Points on a hilly landscape, in no order, each with its height.
From any point a ball rolls to the lowest of the 2 points nearest to it. It stops when none of these is lower. Distance is the straight distance between rows; heights are no part of it.
j_99: [-10  -9  12  23 -10 -19  -3  34   5 -34  28  -9   9   1   1  -6 -14  31
  25 -19  14 -15   3  12  29  -3 -16  -8  12  14  -3 -15  -1  11   8  44
  28  -6  18  21 -13  -8   6 -12  25  -5  11 -19  24   2 -45  -3   3  -4
 -29 -45   0  11  -3 -41 -18  -1]  height 692
j_48: [-12 -13  -9  28  -4 -21 -24   7 -29   5  25 -36  13  -9   2 -37  21  -9
  19  -5   6  19  25  -2   9  -8 -10   3   3  -3  15  -4   5  -7 -33  28
  -6 -30   7  40 -22   0   5  -7  25 -25   8   6  24  36   1  -8 -16   4
  -2 -15 -17  15 -29  11 -27   1]  height 169
j_201: [  8 -20   7 -32   3  -9  -3 -15 -34  48  -8 -23 -10  11  11  14  16  18
 -21  -1 -16  15  11  -2 -12   6   7   2  21  -8  -5  12  41   1 -13 -20
  -5 -12  38  -9  -5 -13 -22  11 -20 -19 -38  27   5 -39  16 -23  10  38
  23  18  18 -12   1 -14  26 -10]  height 141
j_68: [  3  16   7   5  13 -11 -18  10  24 -24   2  31  36   2   3 -13 -10 -15
  23   1  22 -12 -28  26   2  10   3  17 -17   6   5  23 -23 -12   3 -11
 -28  26 -56   1   4   1  11  -9  -4  14  10 -27   9  12  -1  20  -5 -15
 -22   1  -8  11   1  20  -8  21]  height 610
j_699: [ 11 -18   6  12 -30 -19 -15  -2 -11   1  12 -13  -2   9   0  -1  17  -6
  25  -2  -7   3  31  -9  25   6  -9 -12  -3   5   6  15  13   3 -13  30
  -7  -6  -9  19  -1   3   9 -36   4 -12 -12  12  11   9 -13 -12   2  -5
  -8  -3 -12  20  14 -15 -24 -10]  height 474
j_905: [-20 -21  -8  31 -25 -12 -13   7 -22  -5   6 -17   4 -15  -6 -32  16   9
  14 -38 -10  -1  17 -27   2 -21 -10   1   7  -6   5 -15  -7  18 -11  36
   2 -10   8  13 -14   6   3 -19  29 -14  31  -4  16  32  -1 -18 -30  -5
   1 -19  21   3  -8   6  12  -8]  height 479
j_354: [ 17   9  13  20 -30  -4  -8   2  30 -18  16  18  -3  10  -9   9   0  -6
  33   6  14 -19   7   4  29  15 -19 -16 -12   7  -2  18  -4  -5  -5  34
   0  11 -24  28   9   6  13 -24  13   3  -5  -4   6  14 -26  13  12 -22
 -25 -11 -20  20  29 -12 -29  -3]  height 475
j_994: [  3   7  18 -12  46   2  20  16  -5 -25   0   3  21  20  14  11 -19  25
 -10 -11   8  -1 -32  28   0   5  19   8  19  -1 -15   2  -8  -8  27 -14
  17   3  20 -32  -6 -16  -9  32  -1  13  -3 -21  10 -40 -18   1  12  20
 -12  -9  13 -11 -13 -21  14   6]  height 212
j_158: [-12  -1  -9   2  22   3  -5   3 -12  -2  -1  -7  13  -6   5 -10   2 -10
   0   5   5  16  -4   7 -12  -1   7  12  -6  -2  -1   0  -5  -5  -3 -15
 -11  -7   1   0  -1  -8  -1  10   0   0   1   0  -5   7  10  -2  -7   9
   8   0  -3  -4 -21  10   0   5]  height 390
j_724: [ 21 -16  16  -9 -13 -27  -3  -2  -9   2   9   0  -6  13   7  20   8  10
  18  -3 -14   0  19  -1  22  14  -2  -4  -1   7  -5  23  22  10   3   9
  -1  11   5  -9   7  -7   1 -22 -16  -7 -29   9  12 -30 -22 -12   9   3
 -14  -5   0   6  14 -33  -5 -14]  height 785
j_530: [ -5  29 -15 -12   7  42   8 -12  26  -3  -3   3 -24 -16  -7  -3 -18 -14
 -32  34   6   2  -8  -6 -23 -13 -14   3 -13   3   2 -27 -15  -7  -2 -19
  13 -20   9  14   0  11  -3  35  -2   3  18   7 -32  15  23  29   8 -13
  20  20 -21 -15  12  33  -3  15]  height 323
j_32: [-11  16 -10 -23  42  21  14  -4 -14  11 -17   1   4   3   8   2 -10  -2
 -33  11  10  13 -22  14 -34  -1   5   8  14  -6  -7 -16   1 -11  13 -35
   4 -13  21  -9 -11 -11  -8  44 -20   0  -1  -2 -13 -15  25   6  10  30
  25  17  -2 -21 -24  17  19   9]  height 97
j_466: [ 22  -4   1 -10 -39 -15  -5 -27  -4  29 -14   7   1  12  -8  20  21 -26
   4  -2 -19   6  21 -10  14   5   7 -17 -10  -4  22  18  14  12  -1 -12
 -33  31 -46 -22  12  11   7 -44 -19   6 -21  21  -8   5  13  -1  -7 -11
  -4  10  -6  23  34   3 -23 -13]  height 243
j_23: [  2  -4  -2  13 -23  -6 -10 -12   6  -2  -6  15   7  -5 -10  -8   6 -16
  20  -8  -3  -6  -2  -8   4   5   1  -3 -10   5   2  15  -6   4  -6  11
 -15  21 -36   2  11  11   8 -29   5   7  12  -7   2  23  -2   1 -12 -20
  -7  -4  -1  17  19  12  -1   1]  height 300
j_157: [ 31   0   8 -17 -33  -8  10 -19  18  18 -22  16 -24  11  -7  36  11   1
  -2   4 -21 -18   9 -14  10  11  -2   0 -15  -2  -5  25  11  19   9 -12
 -18  39 -32 -32  15  10  -5 -36 -19  13 -23  10 -10 -24   3   2   0 -16
  -6  19   3   2  41  -5  -1 -17]  height 771
j_362: [-17  -7  -7  28 -33   3   6  13  17 -21   3  15 -17 -26 -18 -32  -4  18
  14 -40   3 -24 -10 -33  -7 -23  -4  -3   6   3  -5 -16 -16  13   4  40
  24  16   2   5  -3   6  -2 -17  36  12  51 -30   1  31 -18   6 -19 -31
  -4 -26  39  -4  16  10  29  -6]  height 581
j_817: [-19   6 -20   8   0  25   1  -4   4  -2  -4  10  -2 -24  -7 -13 -10 -26
  -9   7   1   4 -10 -12 -17 -12   4   1 -15  -3   5 -15 -26  -2  -6 -15
  -2  -1 -11   9   3  12   8   8   1   8  28  -2 -15  33  20   4  -6 -16
   9  10  -5  -9 -10  34   6   8]  height 747
j_510: [ 30  -1  24  -8 -10 -30 -11   3   3  -1  18   5   5  24   7  21   4   3
  27  17   1  -7  21   7  38  21  -5 -12 -13   6  -3  26  17  -2   3  14
  -1   7  -3  14   4  -5   7 -20 -19  -8 -38   4  20 -26 -21  -1  22   0
 -29  -2 -23  13  17 -41 -29 -11]  height 713
j_88: [  9 -14  18   5 -13 -25  -5  11   2 -14   9  11   5   7  10  10  -3  15
  35 -11  -5 -13   6   5  19  12  -4  -2  -3  14  -9  15   9  12   6  24
   3  21  -6  -4   5  -5   4 -34  -6  -6 -16 -11  15 -19 -34 -11   1   2
 -23 -21   3  10  10 -33   0  -8]  height 853
j_596: [ -4   9  -1  -5   5  30  27   5  34 -19  -8  14 -30  -7  -6  17 -29  21
 -13 -13  -2 -22 -18  -6  -9 -11   2  13   4   4 -17  -9 -11   7  22   0
  21  15  14 -33  13  -2  -5  11   9  21  12 -12 -19 -17 -17  10  -3  -7
   2   1  20 -11  13  -2  34   3]  height 403
j_950: [ -7 -14 -11  13  23 -13 -12   7 -29   8   3 -14  26  -3  13 -16  12  -6
   8  -1   1  23   0   0  -4   0  16   9   1  -3   6   7   2   1 -10 -12
 -14  -8   2  -4  -2  -9   2   3  -3  -3  -5   3   2   1  11 -18 -15  20
  11  -3   5   2 -38   5  -1   3]  height 458
j_585: [  1  24 -12 -29  -1  39  11 -19  24  10 -11  -2 -43  -7  -7  10  -8  -9
 -39  34  -4   2   2  -9 -20  -2 -24  -1  -7   0  -3 -27  -3  -5   0 -17
  14 -19  19  13   5   6 -11  38  -9   0   3  17 -35   3  25  20  15  -9
  31  33 -12 -16  24  25   7  12]  height 335
j_159: [ 10   9   9 -11  -6  11   3  -6  29 -13  -6  19 -17   0  -5  23  -8   4
  -2   4  -3 -11  -5   5  12  12  -3   8 -22   4 -13  14  -5   4  15  -5
   0  18 -11 -11  19   0   0  -2  -1  13  -8  -5 -14 -16  -5   6   5 -14
  -3  13  -3  -1  25  -1   5   0]  height 512
j_464: [-23 -13 -16  13  22   1  13  15 -20   8 -13   6  25 -10   7 -16  -9  -2
  -1 -28  -6   9 -15  -8 -27  -8  25  17  15  -9 -12  -6 -14  10   5 -17
  -7  13  -4 -39  -7  -7  -1  -1 -11   8   9  -9  -1  -5  10 -18 -23  20
   9  -2  19 -12 -45   4  36   0]  height 700
j_567: [  1 -14  20  13 -18 -26 -11  19  -9 -14  31 -24  -2  12   5   6   6  22
  23  -2   0  -4  37   2  35   3 -23 -14   9  15  -3  -4  22   5  -7  51
  20 -26  23  33 -12  -8   3 -14  14 -22 -12   9  26  -7 -37 -11  13  12
 -18 -25 -15  12  -1 -45 -27  -4]  height 526
j_43: [ -9  -4  11  17   5 -15  -9  27   3 -37  16   3  26   2   8  -9 -14  16
  27 -13  14  -8  -5  19  19   3  -3   0   9  10   0   3  -6  -3   8  29
  19   3  -5   9  -2 -11  12  -8  20   0   4 -28  23   0 -35   1   3  -5
 -26 -33  -1  12  -6 -25 -12   1]  height 738
j_774: [ 23  10  21  10 -20 -17 -14  10  22 -22  23  14   2  15  -3  19  -6   5
  35   9  10 -19  17  12  39  19 -13 -13 -11  12  -6  16   4  -5  -2  29
   5  11 -17  27   8   3  12 -24   3  -4 -19  -9  17  -7 -32   8  20 -13
 -30 -14 -25  19  20 -32 -33  -1]  height 594
j_328: [ 11  14   1 -36  -2  33  17 -19  18  13 -15  -4 -43   4  -7  27  -1  15
 -37  20  -6  -9   2  -5 -11   3 -14  -1  -3  -1 -10 -11  12  -1   7 -19
  14  -7  26  -2  10   0 -11  28  -7   2 -12  14 -24 -24   7   6  24  -2
  22  27   1 -17  31   5  20  -3]  height 347
j_539: [-21 -21 -15  36 -25 -21 -20   0 -27   8  11 -21  10 -14  -8 -42  26  -8
  17 -37 -11   4  15 -27  -4 -23  -4  -4   5 -10  20 -10 -13   7 -27  29
 -10  -7   0  27 -22   8   5 -24  22 -17  33  -4  21  42  10 -24 -36  -9
  -1 -13  18   5 -19  19   5 -10]  height 400
j_972: [-10   1   2   7   2  13  22  16  24 -29  -3  20 -14  -8   4  -1 -32  29
   3 -27   0 -28 -22  -3  -5  -8   6  12   6   8 -15 -12 -10  12  23  13
  24  22   4 -39   1  -2   1   6  11  20  16 -24  -7 -19 -28   5  -9 -14
  -9 -14  23  -6   6  -8  32   2]  height 445
j_589: [ -1  16   1 -26  50   1  -2   1 -18  -2 -10  -3  17  12  15  -1   3   3
 -23  24  18  20 -19  27 -16  16   5   7  11  -2  -1  -7   9 -18   4 -31
   6 -29  20   3  -9 -14 -10  46  -4   1  -7  -5  -5 -17  10  12  17  33
  13   4  -7 -14 -21   6  -2  13]  height 140
j_653: [-11   5   0 -32  36  14  18  -3 -10  39 -30   8   3  13   7  14   0   3
 -38   5  15   5 -19  16 -34   5  19   7  13 -16 -11  -1   6  -9  14 -52
  -8 -11  19 -20   0 -14 -12  33 -33   4 -14   1  -9 -34  40  -6   8  34
  22  27   8 -27 -25  15  35   4]  height 67
j_666: [-22 -18 -24   8  -3 -12  -4   0 -32  33 -17   6  19 -12   1 -19   4 -21
  -1 -14 -22  17  -3 -13 -27 -10  22  -3   4 -11   7   6  -1  13  -9 -27
 -32  17 -15 -26   2   5   3 -16 -21   2   7  14  -2   8  34 -31 -31  16
  16   9  14  -4 -43  17  22  -2]  height 609
j_590: [ 15   4  -2 -14 -31  13   6 -22  20  23 -24  15 -22   1 -16  29   9 -12
 -12   6 -20  -7   4 -16   4   6  -1  -9 -16   0   1  11   3  16  11 -23
 -19  36 -35 -36  18  18  -5 -28 -19  15 -14  16 -17  -9  15   0  -4 -21
   4  23   0   4  38  12   4  -7]  height 792
j_265: [  1  27   4 -18  38  10   3  12   8 -28   8 -14  -6  13  12   2 -21  20
 -19  24  18   9 -18  34   1   5  -3   7  12   4  -2 -16  -4 -21  16  -3
  32 -30  28   9  -8  -9  -5  43  20   5   4 -16   3 -11 -18  22  21   6
  -3 -15  -7  -4   0 -15 -24  13]  height 237
j_41: [ -2  14   0  -5  12  23   6   3  27 -18  -9  20  -8  -2  -2   7 -20  -3
  -7   7   5  -6 -18   5   0   3   3  13 -15   4  -6  -2 -21   0  12 -17
  -2   7 -10  -9  12  -3   2  14  -1  16   6 -11 -13  -4   4  13  -2 -13
   2   7  -4  -7   6  12  10   8]  height 459
j_60: [ 22  15   7  23 -33   8 -11 -14  28  -9   8  13  -4   5 -22   0  13 -27
  25  13  19 -15  10   1  27   8 -16 -23 -15  -6   9  21  -8 -17 -15  24
  -9   7 -37  33  13  14  19 -23  18   1   2   1  -8  39  -4  24   9 -31
 -19   3 -30  26  33  10 -38   1]  height 333
j_681: [  2 -19  11  -9  22 -21  -5  11 -32  -5  14 -25  19  11  23  -9   7  22
   2  -6  -5  16   5   9   5   5   3   1  16   5  -2  -4  24   0   1  14
  14 -22  37   3 -13 -17  -8  20   4 -15 -14  -1  18 -24 -20 -14   1  33
   2 -17  10   1 -27 -30  -2   2]  height 213
j_121: [ 19 -14  -1   1 -28 -15  -9 -16 -21  25   1 -12   3  13  -2  10  21 -19
  14   7 -17  18  36 -11  22   2   2 -14  -7  -5  22  16  17   2 -15   6
 -23   5 -20   0   3   7   3 -32  -6  -8 -27  28  -4  12   8  -8  -4  -6
  -2   9 -16  27  16  -3 -30 -12]  height 343
j_860: [-20  -9 -18  30  -3 -16 -22   1 -28   9  20 -30   7 -15  -1 -44  23 -15
  10 -17  -4  19  17 -16  -4 -21  -4   5   2  -7  14 -17  -4  -3 -33  23
  -8 -29   4  40 -24  11   2  -1  25 -26  21   6  18  46  14 -11 -23   0
   6  -9  -3   3 -27  22 -15   3]  height 285
j_438: [ 14  -5  30 -18  38 -17   8  13  -5 -18   1   5  20  18  20  18 -12  34
  -3  -9   2  -5 -23  27  10  13  16   7   8  -1 -17  17   8   2  22  -7
  13  11  21 -31  -2 -19  -6  16 -12  10 -22 -11  17 -59 -25  -6  10  28
 -19 -11  17 -13  -9 -37  18   3]  height 157
j_350: [ 24  10  -5 -29 -19  20  13 -23  15  25 -20   6 -19   7 -12  32  17 -15
 -29  25  -7  -4   4  -2   6   8  -6  -5 -20  -2   3  10   2   8  10 -37
 -19  13 -22 -11  21   6  -3  -1 -21  12 -23  27 -20 -18  30   9  10 -17
  10  33 -13  -2  28  16  -4  -4]  height 811
j_633: [ -7   1  -1 -15  12  28  32   4  15  -3 -14   1 -30   0   0  17 -23  19
 -25 -13  -4 -16 -11 -11 -21 -10   5  11   7  -3 -23 -12  -8  10  22  -9
  21  14  25 -35   6  -4  -9  20  -1  10  -2 -11 -15 -26   3   0   0   7
  10   9  19 -18   2   0  45  -4]  height 379
j_839: [ -3 -11   0  10  11 -23 -22   6 -27   0  26 -33  15   4  12 -21  17   3
  13   7   4  25  25   5  13   2 -12  -1   7   7   9  -4  22 -13 -23  27
   1 -36  20  37 -17  -6  -1   7  16 -25 -15  13  17  10  -8 -10   1  15
   3 -14 -18  14 -24 -15 -30   3]  height 328
j_339: [ 15   8  15  -4 -24   3   1   2  37 -21  -2  30 -16   2  -3  21 -11   9
  17  -4  -3 -27  -9   0  15  12  -6   7 -18  13 -16  18  -1  11  12   8
   2  32 -22 -16  12  10  -1 -19  -6  19  -2 -14  -5 -16 -19   9   1 -19
 -15   0  12   1  38  -5   9  -4]  height 571
j_942: [  8  14  14 -27  55  -3   1   5  -8 -13   0  -9  20  18  18   4  -9  20
 -22  22  21  13 -21  35  -3  15   9   4  15   1  -4   0  10 -24  11 -15
  19 -26  26   0 -11 -16  -7  52   4   3  -8 -15  10 -27 -10  12  27  24
  -4 -10  -6  -7 -14 -17 -14  13]  height 186
j_598: [-32 -21 -26  19  -5  -3   0   1 -21  18 -15   9  21 -19  -1 -25   3 -12
   8 -37 -20   6 -11 -19 -30 -21  27   6  12  -9   1  -3 -14  15  -7 -18
 -18  24 -14 -26  -5  11   5 -16 -12   1  22  -7  -1  16  24 -30 -38   8
  12  -2  23  -8 -37  21  37  -9]  height 649
j_602: [-20  -4 -11 -10  16  18  16  -6 -24  35 -20 -12 -12   1   7   0   1   5
 -31  -8 -17   1   1  -9 -37 -17   4   2  17  -7 -12 -13   7   8   1 -20
   2  -6  33 -23 -13  -2 -11  25 -17 -15  -7  14  -9 -14  32 -22 -11  34
  34  21  17 -20 -26   7  43  -1]  height 748
j_333: [-24  -9 -21  19   1   6  -1  -4  -9   4  -8  16  18 -24  -6 -24   0 -19
   5 -16  -8   2 -17 -16 -24 -14  14   4  -1  -7   4  -4 -27   3  -7 -13
 -13  16 -20  -9  -1   7   6 -11  -2   7  30  -9  -5  29  18  -9 -21  -7
   6  -1  13  -6 -23  28  24  -1]  height 699
j_921: [  7 -21  13 -32  10  -9   9  -9 -21  35 -13  -8  -5  13  10  19   9  15
 -18  -3  -6   5  -2   5  -9   9   9   3  10 -10 -17  21  26   4   7 -29
 -10   6  23 -23   5 -14 -11  11 -27  -3 -34  12   0 -49  21 -18   7  32
  11  17  17 -14  -8  -9  31  -8]  height 117
j_802: [  8   2   3  11 -15 -13 -16 -12  15  -3  -6  28  21  -2  -7 -14   5 -27
  27  -4  13 -16 -18   3   3  11   0  -3 -12   9   8  27 -14 -10 -10   2
 -28  30 -56   9   8  12  17 -33   2  12  17 -20   8  31   2  15 -11 -23
 -19  -3  -5  16  16  23 -11   9]  height 443
j_316: [-18   6  -4  32 -21   3  12  30  28 -34  24  -5 -20 -12 -15 -23 -28  29
   3 -20  21 -19  -9  -2  19 -21 -17  -1  11   5   6 -25 -15   2  14  45
  41 -12  24  19  -4  -1   3   6  49   7  44 -26   8  22 -35  14  -2 -28
 -22 -42  18  11  12 -15 -10   1]  height 679
j_676: [-18  -6 -12  -5  16  14  15  -2 -12  17 -16   1  -1  -5   6   6  -9   2
 -15 -13  -7   0  -7  -7 -25 -10  10   8  10  -7 -15  -8  -4  10   9 -23
  -1   9  12 -31   1  -6  -7  12 -17   1  -5   9 -10 -17  19 -16 -14  21
  18  15  13 -16 -27   7  40  -3]  height 734
j_92: [-27  12 -21  14  22  23   8   2  11 -10  -7  19  17 -34 -11 -23 -20 -29
  -6   6  16   4 -29  -4 -32 -16  25  16  -4 -14  14 -16 -48 -10  -1 -33
 -12   6 -22   2  -3   4   9  10  -7  12  38 -13  -7  39  24  12  -7 -16
   7  11  -8 -19 -29  54  13  10]  height 786
j_745: [-35   6 -33   9  26  16   4   2 -15  16 -10  -3  13 -30   1 -30  -7 -22
 -19  -1 -10  15 -12 -11 -40 -27  17   8   4 -11   5 -27 -24  -3  -8 -29
  -8 -14   5  -6 -20  13  -1  21 -15 -11  30   7  -5  25  35 -10 -12  13
  24  15   2 -24 -50  34  22   7]  height 856
j_490: [ -2  15  12  10  19  -4  -5  19  18 -38  13  12  20   2   3  -5 -20   7
  13  -1  19  -9 -17  24  15  10   2   9  -6  10  -1   5 -16 -12  10  11
  10   2 -14  11   1  -5  11   8  19   7   8 -23  13   2 -28  14  10 -11
 -25 -25 -12  11  -2 -13 -14  11]  height 640
j_443: [  6  27  -9   6  -7  29  -1 -22  28   1   6   5  -9 -16 -15  -8   5 -44
  -8  39  18   0   1   0   5  -4 -13  -7 -23 -11  17  -7 -18 -19 -17  -8
 -14 -16 -25  39  13  17   8  10  12   2  16  12 -21  47  24  37  11 -35
   7  15 -36   6  19  41 -34  18]  height 138
j_659: [  8 -12  12   7  -5 -24 -18  14 -22  -4  34 -33  11  13  11  -4  10  12
  17  11   6  11  37   7  29   4 -20 -12   7  10   5   1  26  -3 -20  41
   9 -36  23  43 -14  -9   2  -6  15 -27 -19  13  26   4 -26  -7  10  15
  -7 -16 -23  12 -12 -34 -37   1]  height 435
j_794: [  1 -21   8 -18  12 -12  -2  -7 -36  20   3 -27  -4  11  14   6  11  23
 -13  -8 -18  15  12  -2  -9   2  -1   5  19  -3  -5  -2  33   2  -7   1
   7 -20  43  -5  -9 -18 -19  18  -8 -20 -24  12   5 -31  -2 -19  -4  36
  23   2  16 -11 -15 -23  18  -6]  height 164
j_520: [ 12 -18  14  16 -39 -22  -7   2  -4  -6  13 -10 -15  15  -4  14  13   7
  33  -6 -13  -7  41 -15  30   8 -19 -18   1   8   1   7  17   7  -9  46
   3  -4  -1  14  -3   3  -1 -42   9 -14 -14  12  13   6 -29 -12   5  -6
 -12  -8  -9  21  25 -31 -25 -17]  height 572
j_162: [ 19  -6   3  21 -58  -8  -5  -7   4   2   1 -14 -30  15 -16  24  27   7
  21  -3 -20  -4  48 -32  26   0 -18 -21   4  -1   6  -2  16  11 -12  54
   8  -7   1  10   3  16  -7 -47  15 -14  -6  24   1  21 -24  -6   6 -20
  -4   4   3  17  48 -22 -29 -30]  height 658
j_358: [ 26   4   5 -33   4  -6 -10 -24 -14  19   3 -14  -6  13   9  16  22  -5
 -15  33   3  18   8  20  11  20  -9  -5  -6   1   2  14  31 -13  -4 -15
  -4 -20  13  20   3  -9  -8  19 -14 -15 -35  18  -5 -19  11   4  23  16
   8  16 -15   4  17  -4 -15   4]  height 846
j_29: [ 32  -2   6   0 -40  -5  -2 -22   0   9  -4 -10 -29  10  -8  33  25  -1
   6  14 -27   4  43 -17  21  10 -16 -25  -7   0   7   6  16   6  -9  21
  -4  -2  -4   2  10  11  -6 -35  -5 -15 -26  33  -8   5 -17  -9  15 -19
  -3  16  -5  14  47 -21 -27 -24]  height 710
j_566: [ 23  10   3 -32  -4  10  -1 -27   3  25 -10  -7 -16  12  -8  26  20 -15
 -23  34   1  10  10   7  11  15 -11 -10 -16  -4   6   9  13  -5   1 -30
 -20  -6  -5   6  11   0  -3   9 -17  -5 -28  26 -17 -12  26   6  20  -5
  11  30 -19   2  28  10 -18   3]  height 825
j_791: [-26   5 -31   5  11  13  -3 -10 -17  32  -9  -5   9 -30  -1 -25  -1 -37
 -17  12 -17  19  -4  -7 -36 -19  11 -10  -6  -6  12 -19 -16  -2 -18 -34
 -18 -14  -4   7 -11  21   0  11 -20 -13  22  20  -9  35  50 -10 -12   5
  22  23  -5 -18 -39  44  11   5]  height 873
j_821: [ 35  -1  10 -13 -40  -3   4 -24  16  16  -9   1 -30  13 -11  41  24  -2
   3   9 -21  -8  30 -17  21  14 -11 -19 -12  -1   4  13  17   9  -1   3
  -9  18 -15 -18  13  12  -3 -39  -9  -2 -27  23 -10 -10 -14   3  13 -17
  -6  14  -5  14  53 -18 -22 -25]  height 739
j_407: [ -7   8   0   1  38   5   3  15  -1 -24   1   0  22   2  12  -2 -18   8
  -5  -2  10   9 -25  20  -2   4  13  17   4   3  -4  -4 -10  -8  11 -13
   5  -1   5 -14  -4 -11  -2  28   2   7   4 -15   4  -7  -7   7   1   6
  -4 -10   2  -6 -24  -3  -2  13]  height 297
j_245: [-11  24  -9 -12  33  26  12   9  11 -25   3  -6 -16  -3  -1  -6 -25   6
 -24  18  12   6 -15  16 -13  -6  -5  14   9   4   2 -23 -10 -16  12  -5
  22 -25  22   6  -6  -5  -6  43  12   4  18 -16 -14   3  -5  23  13  -2
   8  -2  -7  -8  -2   6  -9  14]  height 280
j_630: [ -4 -16 -14   1  30 -27 -12  14 -39  25  -3  -7  39   1  18 -16  13 -11
  -3  -1   1  34  -7   4 -17   7  28   9   7  -4   4  11  11  -5 -15 -30
 -25  -6   5 -12  -2 -14  -5   6 -22  -1 -18  14   4 -10  24 -20 -13  38
  15   5   9  -5 -53   2   3   2]  height 522
j_241: [ -8 -17  13  21 -26 -17  -5  20  -1 -21  25 -22  -8   5   2  -2   3  28
  23 -16   3 -10  27  -3  29  -1 -21  -8   4   9   0 -14  10  11  -3  56
  21 -17  20  31 -11  -4   3 -17  22 -15   4  -3  21  10 -34  -7   3  -6
 -18 -30  -1  13   3 -36 -20  -5]  height 608
j_925: [-22   2  -7  38 -36   2   5  22  13 -25  18  -4 -16 -19 -24 -35  -9  23
   1 -35  19 -21  -9 -23   4 -31 -14  -1   8  -1   9 -27 -19   1   3  46
  32 -10  21  27  -8   3   3  -2  53   7  63 -26   7  35 -19  14 -12 -30
 -12 -29  30  10  13   7   6   0]  height 638
j_582: [  5 -13  25 -19  37 -21   8  14 -25 -14  13 -10  25  18  22   7  -3  32
  -8  -8   1   7 -13  23   9   7  12  -2  21   2  -9  -1  19   1  13   4
  25 -11  35 -18 -11 -19  -9  20  -1  -4 -17  -8  24 -44 -33  -9   8  34
 -14 -30  15  -8 -25 -43   4   0]  height 211
j_57: [ 11  18   0  11 -15  17  -5 -14  27 -11   2  15  -4  -6 -20  -2   1 -27
   7  17  15 -13  -1   0  13   4  -7  -5 -21  -1   8   9 -17 -15  -7   1
 -11   5 -33  27  17   9  13  -5  14  12   9  -3 -10  36  10  26   2 -35
  -8   4 -23  19  23  27 -24  10]  height 226
j_288: [  7   2  11 -35  10  27  24 -15  15  10 -17  -4 -35   7  -5  31  -3  20
 -29   3  -4 -12 -11   2 -11   2  -1   7   5  -5 -21   2  10   4  14 -18
  12   1  25 -16   8  -7  -7  27  -7   5 -21   4 -14 -34   9   2  14  11
  17  19   8 -21  18  -7  35  -7]  height 359
j_936: [-13  36 -16 -14  24  35  11  -1  24 -13   0   5 -26 -10  -1  -8 -31  -8
 -35  32   9   6 -11   6 -25 -13  -7  11   3   2   9 -38 -16 -11   5 -15
  29 -26  22  13  -6   3  -3  52   4   7  29  -4 -28  12  10  33  14  -5
  20  10 -16 -20   2  24  -1  15]  height 307
j_167: [-29   9 -25  15  40  16   8  10  -5  -7  -9   9  29 -21  -2 -23 -15 -21
  -6  -2  12  12 -28   2 -34 -15  28  18   4 -12   7 -17 -34 -10  -3 -36
  -7  -4 -11 -11 -11   0   5  14 -15   9  28 -10  -5  21  27   2 -12   6
   9   7  -2 -24 -47  34  14  11]  height 823
j_307: [ -8  -8  -1  20 -21   6  10  14  20 -24   1  13 -20 -19  -4 -12 -14  28
  12 -36  -4 -27  -6 -23  -5 -16  -7   6  11  10 -14 -15  -7  26   9  30
  20  21   6 -24   1   1  -4 -19  21  13  27 -22  -1   1 -27  -2 -20 -19
  -4 -24  38  -4  13  -7  30  -6]  height 514
j_614: [  4  -7  16 -33  27   7  15  -8 -12  36 -28  -1   0  17   8  20   6  13
 -31   1   9   3 -18  14 -20   9  19   8  10 -14 -17  15  18  -5  16 -43
 -10   0  20 -23   8 -15 -14  22 -29   4 -28   4  -4 -50  29 -13  14  28
  13  23  11 -23 -11   5  36  -4]  height 92
j_704: [ 16  24 -13   1 -16  27  -2 -29  20  15  -3  -4 -18 -13 -18   1  14 -42
 -19  40  -4   3  12  -9   4  -5 -18 -18 -21  -9  15 -16  -9  -8 -14 -11
  -9 -13 -16  25  13  25   6   9  -2  -2   5  29 -27  42  32  25  11 -29
  16  25 -26   5  33  35 -34  10]  height 179
j_26: [  1  17   7   8  15   7  -6  12  25 -31   2  24  16  -5   2  -5 -19  -5
  14   3  17 -13 -25  18   5   6   4  15 -12   8  -3  11 -22  -9  10  -2
  -5  12 -25   2  11  -1  10   0  11  20  12 -25   4   5 -12  15   2 -16
 -18 -10  -7   8   1   5  -4  17]  height 550
j_984: [-10 -18 -19   2  12 -22  -9   4 -37  43  -9  -1  35  -1   5 -11  12 -27
  -5  -5 -10  27  -3  -1 -22   3  27   1   2  -6  14  17  10  -1 -16 -41
 -38   5 -12 -18   4  -1  -3  -9 -27   3 -11  20  -1  -4  46 -22 -21  26
  15  12   7   1 -50  15   4  -2]  height 567
j_100: [ 10  -9  -3   2 -35 -11  -8 -27   1  20 -15  14   4   3 -10   1  17 -27
  19  -7 -15  -2   7 -17   0   6  10 -17  -8  -2  18  21   6   9  -7  -5
 -28  40 -54 -12   7  18   9 -46  -8   9   0   5  -2  21  10   2 -17 -18
  -3   3   1  21  26  17 -15 -11]  height 152
j_45: [  6 -11  23  11  -6 -35 -18  23   6 -24  18  17  31   6  12  -5  -9   8
  43 -10   6 -14   1  12  18   7  -4  -1   0  21  -3  15   3   7   2  29
   5  19 -21   7  -2   0  16 -30  -2  -3  -6 -24  30 -16 -43  -3   1   0
 -35 -29  -4   9   2 -31 -10  -1]  height 850

Call two points neighbours if one is among the 2 nearest of the other. Go from one point of each pair to the other, from neighbour to neighbour, staying as low as possible. Name the highest point that can't be avoided.
j_653, j_41 | j_43
j_438, j_443 | j_88
j_653, j_438 | j_681
j_48, j_438 | j_99
j_100, j_41 | j_68

Where does a ball stop that starts at each point below?
j_88 | j_443
j_791 | j_438
j_99 | j_48
j_566 | j_100
j_520 | j_100
j_316 | j_653
j_92 | j_438
j_464 | j_438
j_633 | j_653
j_245 | j_653
j_681 | j_653
j_950 | j_438
